Points on a hilly landscape, in no order, each with its height.
A ball rolls from a point to the lowest of its 4 nearest points, and stops where none of them is lower. Distance is the straight distance between rows; heights are no part of it.
J_330 (h 316): [147 114 105 157 131 152 136 180 112 126 131 108 204]
J_291 (h 448): [147 125 121 146 163 130 101 189 122 130 109 106 173]
J_885 (h 248): [ 93 116 118 100 100 158 130 133  98 157 146 109 186]
J_760 (h 503): [167 185 154 138 176 110 109 144 135  95 101 152  92]
J_793 (h 189): [ 73  91 147 101 115  91 196 111 142 129 150 126  37]
J_982 (h 186): [168 118  97 181 129 138 114 149 121 126 103 121 201]
J_283 (h 67): [180 110  86 184 118 131  89 122 151 132  85 124 187]
J_818 (h 586): [137 154 142 121 178 124  95 185 141 128  96 121 118]
J_241 (h 575): [189 176 146 167 163 100  98 114 150  80  88 155  99]
J_935 (h 465): [145 173 146 121 145 124 117 126 122 117 114 146 107]
J_144 (h 512): [157 151 116 149  83 127 124  51 124 114 118 160 126]
J_347 (h 509): [111 137 145 100 153 114 130 165 154 123 141 124  57]
J_790 (h 388): [164 166 134 148 152 119  99 126 132 113  80 150 122]
J_282 (h 115): [ 56  85 145 111 128  80 221 103 138 128 118 123  46]
J_875 (h 442): [150 177 152 115 168 115 129 136 131 105 143 147  77]
J_705 (h 220): [178 146 116 165 117 113  87  95 158 112  74 149 129]
J_800 (h 197): [ 82 116 121  77  91 154 134 121  99 158 153 113 151]
J_93 (h 326): [169 139 111 158  85 128  95  66 153 114  92 148 137]
J_355 (h 232): [ 89 103 144 107 128  93 176 125 154 129 154 123  36]
J_729 (h 523): [138 175 134 118 114 131 138  82 104 121 138 160 114]
J_457 (h 398): [107 136 142  95 140 135 118 161 132 139 127 117 112]
J_335 (h 479): [140 125 103 151  89 149 107  89 113 154 100 137 180]
J_672 (h 306): [155 145 117 157 117 130  95 106 133 126  77 145 148]
J_496 (h 196): [ 50  71 145 117 121 102 177 128 154 140 111 113  70]
J_38 (h 566): [171 164 140 155 128 114 131  72 126  99 129 165 112]
J_516 (h 615): [151 157 118 132  75 130 148  33 103 119 142 166 124]
J_59 (h 765): [ 74  60 134 130 145 119 139 180 166 138 130  92 113]
J_498 (h 401): [134 157 148 100 152 115 149 124 121 114 175 143  68]
J_104 (h 155): [ 60  72 114  84  81 157 147 124 106 161 174  98 158]
J_823 (h 772): [ 85  66 141 141 164 108 136 196 182 138 118  88 100]
J_770 (h 417): [142 110 111 147 134 153 146 214 125 106 144 101 198]
J_360 (h 364): [125 120 122 123 146 141 110 170 120 144 118 111 164]
J_453 (h 276): [ 92 131 138  76 109 132 138 127 120 140 159 123  92]
J_629 (h 456): [136 134 151  98 174 103 161  90 108 123 224 137  62]
J_314 (h 502): [137 162 145 112 153 128 104 156 129 124 110 129 108]
J_802 (h 319): [147 129 110 162 112 139  99 106 121 144  89 138 176]
J_482 (h 162): [179 122 103 171 102 119  72  93 169 121  85 130 154]
J_858 (h 522): [159 137 105 151  64 132 109  49 144 128 110 157 143]
J_475 (h 312): [149 153 127 142 150 127  92 144 124 130  80 137 147]
J_257 (h 706): [111 101 142 122 172 120 103 206 161 137 124  97 117]
J_232 (h 463): [142 165 142 101 127 125 157  81  91 119 174 152  98]
J_697 (h 559): [173 168 163 144 187 104 139  86 111  95 166 161  99]
J_251 (h 56): [100  96 122 113 131 147 123 172 129 145 150  98 159]
J_829 (h 433): [134 157 133 124 133 140 110 129 112 138 105 131 145]
J_187 (h 123): [ 74  66 120 107 103 154 144 156 127 142 172  91 159]
J_766 (h 231): [ 80 102 138  88 101 108 172 116 138 133 165 122  51]
J_66 (h 519): [165 162 147 138 145 111 155  50  94 109 172 169 110]
J_554 (h 296): [111  88 114 129 120 156 149 193 128 123 166  92 186]
J_268 (h 76): [134 118 107 152 118 155 124 146 102 144 119 116 203]
J_471 (h 363): [120 128 115 125 116 156 113 127 102 151 121 121 176]
J_876 (h 161): [ 53  69 124  79  84 138 151 121 121 156 161 102 121]
J_168 (h 352): [122 162 143  91 136 127 137 128 117 122 151 141  88]
J_926 (h 203): [160 131 110 166 145 133  96 146 124 135  84 127 176]
J_469 (h 149): [119  76 116 140 152 144 138 222 152 107 154  86 162]
J_566 (h 627): [111 144 110 110  82 157 130  78  91 155 121 140 163]

Two balls start at each pair of points below. Name the first point that both come to, or write never.
J_629, J_66 -> J_168
J_566, J_144 -> never
J_705, J_858 -> J_482
J_93, J_875 -> never

For each start below, name the point where the ball stops.
J_829 -> J_283
J_935 -> J_283
J_241 -> J_283
J_697 -> J_251
J_729 -> J_251
J_347 -> J_251
